Each row is a point on a tangle of strands that fork, close into loops and nearly touch. The rows are in no order.
In the rows, zero is written as 128.
Two points are linked if the straight distance between their rows is under 103. Some points are linked to none.
Z439: [123  88 146 114 150 149 125 148 134 122 131 114 144 119 134 137 127  92
 102 116 140 194 150]
Z348: [ 40 145 104 109 151 110 203 120 119  98 129  68 145 163  91  98 105  98
 124 120 145 111 147]
Z780: [137 119  90 139 127 105 129  68 134 179  95 164 104  75 116 155 152 151
 130  73  89 147 133]
Z828: [132 123 126 147 121 166  98 103 109 143 164 104 147 107 147 120  86  92
 172  98 111  97 113]
Z18: [140 100 120  94 122 127 146 152 170 110 106 134 135 156  69 166 154 172
 134  95 175 147 107]
Z106: [107  97 102  98 130 138  93 114 104  76 170  87 162 129 145 102 129  82
 127  92 110 127 138]
Z163: [209 137 135 149 103 113  65 160 104 177  82 156 125 128 189 119  50 189
 113 125 115 106 134]
Z569: [ 68 144 121 112 138 110 193 122 144  97 114  88 149 163  66 128 116 126
 136 137 168 117 129]
Z631: [ 50 143 116  91 121 133 216 131 127  91 135 104 112 172 121  75 169 138
 109  86 123  92 148]
Z507: [ 86 127 107 126 147 111 109  95 129  80 130  67 164 111  91 159  84  83
 165 102 135 117 105]
Z443: [169 124  80 129 138  92  84  84 100 129 129 166 121  89 144 145 174 123
  93 144  87 178 148]
Z248: [168 125 109 118 112 150  73 134 107  93 141  94 175 146 134 151  64 103
 170 146 140  92  97]
Z234: [141 156 135 137 124 125 167 105 130 153 107 179 103 118 116 133 185 171
 107 146 129 145 149]
Z350: [165 107 171 116 124 138 109 223 157 121 140 134 125 179 144 126 112 156
 102 128 176 171 113]
Z445: [ 85 165  95 108 147 136 167 102 121 122 142 153 112 116 115 111 219 139
 100 137 111 134 130]
Z199: [137 140  70 104 147  98 108  82 116 102 134 151 128  99 111 152 204 128
 105 144 105 159 124]
Z209: [141  94 107 120 126 151  99 103 119 134 159 137 122  99 148 124 167 112
 134  86 101 138 136]
Z799: [134 156  98 135 147  84 118  90 114 103 123 132 137 108  99 158 161 114
 114 176 135 151 137]
Z738: [117 124 124 100 140 147 120 115 115 109 171 162  87 109 178  95 228 144
  98 116  82 127 127]
Z261: [101 171 133 153 132  86 166  89 153 133  88 131 126 104  59 169 133 134
 137 167 147 132 124]
Z263: [119 151 141 136  94 132 149 126 160 152 108 125 144 145  65 143 107 144
 165 149 155  90 100]
Z637: [145 121 116 123 140 128  88 128 125  86 121  79 173 126 107 176  60  92
 167 125 153 131  98]
Z379: [213 103 107 102  78 124  84 119 123 114 140 149 110 123 142 141 182 162
 129 142 130  82 121]
Z887: [194 115 131 124 100 126  81 139 113  93 145 135 123 146 160 132 156 141
 125 170 135  96 133]
Z964: [131 154 168 164 137 135 147 150 114 132 139 138 118 154 163 101  90 122
 135 213 143 122 142]
Z958: [171 137 123 124 105 117 114 146 121  86 129 127 143 172 122 140 147 148
 124 200 163 102 137]
Z235: [ 89 116  60  97 171 107 108  98 130 100 137 130 135  87 106 149 193  96
  99 101  94 173 114]
Z284: [221 140 114 142  65 106  74 158 118 177  95 152 120 132 152 143  79 181
 123 136 132  76 108]
Z253: [171 169 134 165 138  90 111 148 110 153  61 142 147 134 128 167  40 161
 114 172 147 153 136]
Z967: [152 157 139 165 154  94 108 115 114 131  75 124 148 101 124 177  47 115
 133 154 135 168 127]
Z170: [100 153  84 137 130 125 138  74 127 172 133 156 109  73 104 129 185 125
 128  90  85 120 122]
Z363: [ 93 160 154 151 157 161 172 151 120 142 141 117 130 153 149  97  39  95
 166 209 141 123 132]
Z206: [212 101 131 129 100 153  49 166 114 130 141 124 139 125 171 147  68 124
 146 116 127 118 104]
Z760: [ 57 141 126 135 147 151 198 121 157 159 113 108 122 125  84 129 156 117
 138  73 138 115 133]
Z327: [217 120  97 103  53 109  88 113 136 132 108 142 121 122 102 156 161 157
 136 150 142  57 107]
Z59: [ 63 159 130 149 174 133 177 115 116 138 146  99 133 130 116 102 113  82
 118 170 139 138 149]
Z618: [162 134  89 127 129 116 109  80 104 156 136 184  94  84 165 114 197 154
  97 126  72 148 145]
Z638: [219 134 104 132  49 114  76 136 123 151 109 133 130 128 127 159 102 147
 142 164 139  44  95]
Z554: [ 91 164 125 130 107 102 159  74 168 142  90 134 119  99  42 162 158 133
 152 127 125 100 108]
Z155: [170  67 124 132 119 151  83 132 135 161 123 128 136 103 144 155  82 115
 146  55 112 166 122]
Z628: [175 123 152 155 124 124  88 149 112 184  85 153 135 120 175 119  53 172
 112 105 112 156 153]
Z381: [120  91 175 114 128 174 110 182 130 100 157  95 145 162 170  96  69 106
 145 106 139 125 115]
Z816: [142 110 137 120 113 170  94 138 118 106 164  94 159 144 149 118  74 107
 176 105 130  91 105]
Z594: [ 79 142 144 134 130 134 181 146 171 145 106 101 144 158  54 140  94 139
 157 122 175 118 104]
Z249: [150  77 135 140 136 130  96 126 126 177  89 141 141  90 162 147  77 119
 116  69  94 204 156]
Z466: [ 50 119 179 128 155 146 171 151 127 114 164 104 103 154 178  55 138 106
 124 114 111  88 143]
Z22: [128 161 166 152 104 121 149 146 133 124 137 151 106 174 143  97 132 150
 149 242 141  79 134]
Z515: [145 154 147 160 107 130 140 144 141 175 107 143 135 139 101 144  74 154
 151 139 153 122 114]
Z394: [166 104 159 145 123 143  89 143 108 157 114 140 139 103 184 125  75 112
 111 114 104 182 156]
Z867: [115 143 112 143  99 137 131  71 133 173 140 135 124  88  97 122 154 123
 159  96 102  81 120]
Z158: [ 87 158 125 142 183 102 148 107 114 109 127  87 148 115 101 137  90  70
 121 189 145 161 137]
Z279: [ 98 127 151 140 176 133 182 135 132 162 106 133 112 107 117 134 143 107
  79 128 142 205 166]
Z52: [176 154 131 155 110 101 117 151 129 147  89 144 138 146 106 168  89 159
 127 169 162 137 118]
Z966: [210  85 112 128 108 123  56 149 125 159 100 134 140 114 146 172  61 139
 139  81 122 155 111]
Z371: [130  82  94 122 141 115  89  96 139 109 124 107 142  90 108 179 132  98
 151  80 118 155 117]
Z444: [ 28 167 102 132 162 119 188 113 116 124 153  90 137 143 105  74 134  88
 119 145 123 103 144]
Z652: [122 141 138 135 102 149 134  95 132 149 155 140 113 117 131  99 166 138
 147 125 113  79 130]
Z775: [109 143 183 144 126 135 155 125 131 136 157 162  89 137 163  84 175 149
 133 154 116  88 136]
Z557: [175 121 197 144 117 121  91 213 137 143 136 161 101 166 184 119 100 163
 106 146 146 144 112]
Z573: [174 156 157 159 102 111 129 181 138 144 111 161 117 173 130 135 114 177
 112 197 166 125 127]
Z174: [ 70 126  35  84 155 124 122 104 119  98 146 121 138  99 109 120 207 112
 108  69  77 128 102]
Z603: [ 93 132 137 154 157 141 172 115 138 169 114 132 122 107 103 144 134 115
 126  99 138 158 142]
Z372: [122 108 147 106 146 138 132 154 117  82 145  99 147 154 139 113 124 106
 105 151 155 160 152]
Z192: [ 89 117 107 121 155 135  98 107 105 101 157  78 169 104 125 129 106  56
 135 106 114 148 126]
Z931: [149 133 140 133 122 129 115  97 109 148 160 184  73  90 187  95 206 157
 108 127  75 112 137]
Z222: [165 164 167 161  91 115 142 139 134 149 115 175 103 153 137 115 142 175
 126 204 139  89 137]
Z144: [ 91 120  64  76 143 149 121 112 112  98 166 143 118 108 147  99 221 132
  99  85  75 134 113]
Z493: [140  72  99  88 129 144  91 116 127  88 148 106 150 127 134 137 151 105
 136  81 123 145 133]
Z547: [135 105 224 143 139 131 124 180 137 135 149 159  90 151 191  99 130 146
 124 132 128 123 116]
Z133: [109 144 128 106  85 131 160 101 167 133 101 130 138 141  45 138 157 149
 154 128 143  80 110]
Z992: [ 65 136 176 145 135 147 159 140 130 124 167 116 110 161 172  65 107 114
 164 162 118  70 125]
Z173: [ 49 167  92  82 143 145 208 120 130 109 123 123 106 145 110  99 217 147
  94 104 121 116 132]
Z863: [ 83 134 129 129 100 155 145 110 135 127 153  97 149 147 111  99 109 117
 179 105 125  61 117]
Z117: [100 108 124 112 165 145 140 132 132 142 128 133 121 100 140 128 171  86
  77 109 111 202 158]
Z436: [139 138 175 138 140 133 160 137 127 126 136 179  86 133 163 106 191 163
  95 163 126 141 152]
Z938: [145 119 116 144 128 110 111  98 136 136 107 124 136  99  95 176 117 126
 156 106 133 139 115]
Z34: [161  78 164 109 125 155 115 197 159 132 140 149 112 152 144 127 137 160
 115  82 153 170 121]
Z665: [205  75 129 117 101 144  56 146 113 101 153 130 131 126 179 134 136 119
 128 125 119 126 134]
Z293: [ 45 123 131 113 148 139 161 144 109  95 167  78 126 146 164  52 130  76
 100  92  98 109 151]
Z138: [147 132 140 132 126 111 158 154 166 155  88 156 118 140  71 167 135 177
 121 119 172 165 117]
Z226: [152 117 145 139 127 141 154 139 143 165 109 172 103 125 122 136 155 175
 113 107 137 164 141]
Z643: [137  73 181 119 125 173 106 196 153 129 154 119 125 149 160 113 103 131
 135  72 141 141 112]
Z698: [ 71 146 142 138 143 160 166 137 120 115 154  91 143 163 139  87  60  96
 172 165 133  93 131]
Z675: [134 124 133 101 133 115 148 158 121  61 133 100 146 190 124 113 123 136
 108 191 176 131 148]
Z84: [113 153 133 160 171 100 117 105 117 111 109  96 148  86 113 170  59  74
 135 158 131 172 121]
Z172: [ 44 132 113  93 129 122 198 150 104  78 150  90 108 164 161  57 152 101
  85  53  92 105 152]
Z129: [177  95  98 135 117  95 101  90 141 160  86 147 116  86 113 174 118 154
 143  83 110 146 124]
Z56: [113 157 114 130 143  78 140  97 137  83 103 105 144 126  72 167 138 121
 133 183 161 132 124]

A fork is a point with three links, a tip a point with one. Leave the first point through the second and follow the links. Name the first fork or tip that comes.
Z226 / Z234 => Z493
Z155 / Z249 => Z887
Z466 / Z992 => Z52
Z964 / Z363 => Z445
Z170 / Z867 => Z18
Z967 / Z84 => Z263

A tip is a point with one link. Name the tips that can be reached along the links from each point below, in the order of the rows.
Z170 => Z828, Z18, Z209, Z547
Z443 => Z445
Z394 => Z760
